Each row is a point on a landscape with many peaks, with its height.
From any point a climber steps to the highest of the 2 points nearest to it. It stops when none of these is higher. Distance is the straight distance between rows; heights are no part of it.
Q_83: [ 88 138 118 120 149 145 134 143 150 116  99 112 152 132 127 129 120 143
 104 110 139 120 116]  height 3.56
Q_899: [160 115 100  85 185  94 118 156 107  65 163 122 170  80 104 183 115 140
 127 130 178 132  67]  height 4.33
Q_795: [154 101 109  77 202  94 115 182 134  80 154 114 204  94 111 178 138 136
 108 129 172 111  81]  height 3.92
Q_297: [115 118 145  74  94 121 132 138 116  57 136 126  46  88 122 102  83 113
 139 138 160 140 132]  height 2.55
Q_615: [125  87 145 139 119 106 125  93  97 206 136 132 120 133 116 122 128  92
 143 113  89 144 157]  height 5.21
Q_149: [ 73 147 100 150 141 133 140 109 186 115  92 117 141 174 129 114 134 147
  67 109 137 123 144]  height 3.19
Q_413: [170 148 162 121 136 146 132 151 148 141 111  96 132 134 153  74 133 163
 178 161  99 125  86]  height 1.15
Q_570: [124 106 125  75 153 111 154 172 128 100 145 109 143 117 128 145  98 134
 114 111 154 144 105]  height 4.27
Q_5: [102 175 134 178 108  68 124  64  92 193 149 164 124 171 109 150 134  89
 114 147 109 140 147]  height 4.54
Q_692: [177  98 129 117 117 142 123 105 101 141 126 112 107 101 110 108 100 135
 162 101  99 160 115]  height 4.71
Q_801: [ 76 172 123 142 136 108 162 100 158 131  98 143 128 187 124  98 139 143
  95 148 117 134 135]  height 2.93
Q_839: [ 64 184 110 176 130  78 135  92 171 143 134 158 138 210 125 175 145 125
  60 117 131 123 157]  height 3.85
Q_753: [131 120 119  81 173 138 132 161 154  70 105 108 178  95 100 111 145 163
 107 147 156 124  91]  height 0.99
Q_125: [102 104 151 147 115 171 118 147 136 173 132 146 171 107 166 114 178 116
 121 143 137 106 132]  height 2.50
Q_135: [174  77 116  58 130 105 131 136 103  64 172 126  83  78 115  91  77 112
 140 120 174 161 120]  height 5.90
Q_793: [185  99  95  78 144 107 104 128  89  42 158 129  85  73 100 125  82 121
 144 105 167 165 102]  height 5.36
Q_319: [225  86 129  90 127 138 130 112 113 102 145 105 103  94 117  48 103 138
 180 143 118 170 105]  height 5.89
Q_294: [128 132 121 134 113  69 153  77  95 154 133 127  63 159  82 102  82  94
 137 135 100 163 169]  height 7.85
Q_604: [148 148 150 166 112 186  89 154 134 150  98 134 136 116 163 124 160 141
 166 131  91  85 119]  height 1.08
Q_12: [196  97 151 152 107 150 110 117 112 171 118 120 113 108 130 114 127 136
 184 111  63 131 116]  height 4.07
Q_390: [122 114 116 130 148 154  88 175 133 110 126 138 179  94 132 191 153 135
 108 101 150 118 110]  height 2.45
Q_802: [138 129 110 138  91 168 100 114  97 137 125 110 119 124 125 183  97 119
 144  79 130 146 138]  height 6.46
Q_642: [115  93 142  69 144  79 186 116 117 125 148 130 102 139 127 105  96 107
 149 135 135 165 141]  height 6.59
Q_272: [113 108 129 102 127  63 170  91 110 129 160 135  61 152 108 108  72  93
 138 122 128 172 158]  height 7.29
Q_7: [ 95 109 136 156 123 169 103 143 120 162 132 135 154  96 154 147 141  96
 137 118 141 104 142]  height 2.75
Q_371: [134 136 101 129 157 148  81 146 106  84 121 119 170  84 115 195 132 135
 129 115 158 137  80]  height 2.14
Q_193: [ 74 151 123 185  68 161 108 130 135 150 125 151 112 150 143 189 163  93
 103 113 133  76 189]  height 2.07
Q_976: [176  96 132  62 146 111 132 135  95  63 146 107 136  57  91 109 116 138
 151 158 160 147  75]  height 6.74
Q_747: [101  92  97 146 177 118 133 145 216 119 133 118 177 161 154 130 147 148
  46  98 157 128 152]  height 1.79
Q_791: [110 140 128 134 132 168 109 132 120 140 100 104 147 109 128 129 118 131
 140 121 126 120 112]  height 3.16
Q_16: [156 101 132  45 150 103 153 166 117  48 175 113 148  75 100 126 107 139
 119 162 200 124  91]  height 5.83
Q_956: [ 99 121 118 121 155 118 134 185 160 138 156 111 156 168 163 167 117 125
  82 102 147 145 135]  height 3.26
Q_25: [159 123  94  85 160 104 103 152  92  49 149 115 119  85 108 164  83 121
 139 112 173 153  80]  height 4.84
Q_346: [137 129 138 161 123 189  86 156 136 121 103 155 158  81 155 148 183 144
 153 128 117  83 117]  height 0.86
Q_863: [ 81 168 114 145 123  88 148 107 117 158 135 127 106 186 119 170  93 105
 105 110 125 124 153]  height 3.73
Q_633: [136 172 157 117 101 124 146 108 119 142 117 114  72 159 131  79 110 151
 161 150  99 151 122]  height 2.37
Q_329: [176  93 148 104 134 157 120 145  98 160 126 130 163  92 142 122 152 143
 162 129 115 136 110]  height 3.09
Q_535: [128 177 124 188  85 127 136  93  99 189 105 137 102 170 125 143 131 117
 137 142  81  95 158]  height 6.21
Q_305: [112 104 102  97 183 114 138 168 205  88 138 103 170 147 134 119 130 161
  53 107 170 123 126]  height 1.56
Q_563: [ 92 198 129 203  92  79 121  77 112 174 140 186 137 176 109 181 170  97
  91 157 111 108 159]  height 4.31
Q_944: [157 101 134  80 150 143 143 147 104 134 134 116 169  96 128 120 127 145
 144 132 148 143 103]  height 3.51
Q_907: [107  93 136 117 152 156 120 159 151 153 123 121 200 110 145 119 169 129
 100 137 150 112 126]  height 2.24
Q_744: [179  86 121  83 112 127 143 113 106  89 153 115  78  95 117  60  84 121
 148 131 141 175 122]  height 6.54
Q_649: [ 99 119 140 175 103 192 104 146 175 122 109 166 142 105 157 136 199 139
 113 116 127  74 160]  height 0.64
Q_406: [ 88 133 131  85 112 101 145 138 129  83 147 101  62 133 119 132  67 107
 118 116 155 146 128]  height 2.92
Q_284: [135 134 137  78 134 137 156 152 124  72 106 118 111  99 122  86 113 151
 149 151 134 128  95]  height 1.82
Q_967: [163 131 125 158 103  97 138  73 100 171 123 117  71 158  90  89  94 108
 151 138  70 154 157]  height 7.34
Q_396: [165 139 112 129 158 148  82 135  90  91 109 126 167  75 111 156 151 150
 152 144 138 131  63]  height 1.86
Q_777: [128 145 152  88  97 132 153 130 121  84 122 117  61 117 131  73 102 139
 151 156 128 142 116]  height 2.20
Q_971: [ 75 153 103 162 149  96 131 132 205 129 148 126 142 210 156 172 131 133
  55  97 141 130 161]  height 3.64
Q_256: [135 160 155 187 101 172 115 132 141 175 110 140 128 154 176 111 161 137
 164 151  91 100 136]  height 1.30
Q_872: [130 115  95 102 181 132 113 167 180  64 122 106 187 114 112 135 139 168
  64 112 178 118 105]  height 1.31
Q_302: [169 143 147 108 134 147 126 152 122  97 101  99 121 105 127  86 118 155
 174 152 103 133  82]  height 1.45
Q_14: [ 80 127 152 164 119  92 130  96 111 205 143 153 136 156 127 146 147  88
 117 138 109 136 156]  height 4.79
Q_41: [ 83 167 127 169 122 141 136 110 143 167 105 158 140 175 140 139 154 136
 109 133 117 117 163]  height 2.66
Q_22: [ 95 126 148  76 135  97 199 119 136 109 132 136 114 142 136  86 117 132
 134 162 139 152 125]  height 5.92
Q_561: [ 83 162 124 108 121 109 153 118 119 119 120 114  80 160 108 138  81 121
 125 117 134 135 148]  height 3.32
Q_714: [153 124 123 161  99 177  72 115  93 138 122 129 128  83 125 176 125 114
 166  92 116 121 130]  height 5.56
Q_202: [ 76 105 136 171 135 140 126 130 181 160 113 175 163 148 159 112 199 121
  87 135 126 100 181]  height 1.81
Q_23: [197  93 110  99 158 121 110 105  82  89 144 116 146  58  96 124 112 139
 163 127 145 152  65]  height 6.04
Q_533: [169 158 116 188  82 105 121  59  90 202 128 126  75 165 106 112 108 109
 148 132  77 117 160]  height 6.81
Q_808: [106 100 118 158 130 185  98 160 183 107 128 161 173  99 160 157 191 146
  86 106 167  92 158]  height 0.48
Q_488: [123  84 137  91 147  98 157 113 106 167 139 123 133 134 128 117 109 103
 145 110 114 152 133]  height 5.86
Q_412: [133 207 153 157 111  66 144  74 106 165 122 157  95 189 107 105 139 129
 144 173  79 138 129]  height 2.41
Q_838: [104 122 120 107 149  92 153 172 144 128 167  99 123 166 152 161  82 114
 100 101 142 150 120]  height 3.63
Q_281: [121 112 117 122 146 133  97 183 131 127 151 115 151 121 148 201 111 117
 107  77 144 124 118]  height 2.81
Q_160: [168  96 162 137 119 152 132 137 113 180 116 121 146 118 154 107 152 129
 172 145  80 141 119]  height 3.57
Q_534: [150 126 134  89 175 157 135 156 160  94  90 111 183 107 119  87 160 175
 140 163 132 119 105]  height 0.69
Q_107: [138 128 170 178 101 134 120 126 120 201 124 158 116 145 161 107 170 105
 168 158  75  99 152]  height 1.52
Q_386: [ 78 188 107 183  93  91 130  97 128 169 134 150 124 199 125 198 137 105
  80 123 127  96 171]  height 4.06
Q_212: [114 183 155 133 122 103 159 105 132 150 102 133  98 181 125  81 135 144
 143 165  87 134 122]  height 2.65
Q_449: [120 107 128  53 164  99 175 176 152  78 166 105 143 118 134 122  98 136
 105 136 188 126 109]  height 4.92
Q_298: [128 116 129 184  66 171  96 109  96 169 137 143  99 110 140 168 132  88
 150  97 114 101 171]  height 4.78
Q_99: [184 109 123 115  94 128 136  91 117  91 131 119  42 116 116  47  76 122
 166 122 103 151 124]  height 5.96
Q_76: [140 139 113 130 159 177 116 141 177  99  82 124 175 119 132  99 167 189
 108 131 132 113 118]  height 0.40
Q_182: [118 185 121 154  82 146 145 103 117 135  82  99  94 172 112 141 109 135
 141 136  89 115 141]  height 5.49
Q_26: [ 91  93 115 145 163 142 131 135 187 144 108 141 188 140 154 106 174 139
  75 116 145 108 151]  height 1.98
Q_525: [ 91 156 122 164  97 163 118 127 129 156 102 138 129 152 135 176 139 130
 115 106 116 100 164]  height 2.36
Q_307: [235  95 121 104 146 138 105 102 103  96 148 108 127  67 105  84 112 151
 187 139 128 159  79]  height 5.51
Q_853: [ 74 154 148 199  81 146 116 120 149 163 124 179  99 142 143 138 197 103
 117 148 111  63 191]  height 1.85
Q_470: [103 157 163 203  79 115 115 107 118 194 134 184 104 151 141 123 192  91
 137 173  88  75 171]  height 1.70
Q_806: [140 118 115 123 105 144 148 116 101 131 130 113 108 130 122 150  86 128
 137  95 123 171 128]  height 5.52

Where does a climber stop that starts at each point below?
Q_470 => Q_83
Q_329 => Q_802
Q_944 => Q_976
Q_182 => Q_294
Q_649 => Q_83
Q_907 => Q_83
Q_413 => Q_802
Q_371 => Q_976
Q_795 => Q_744
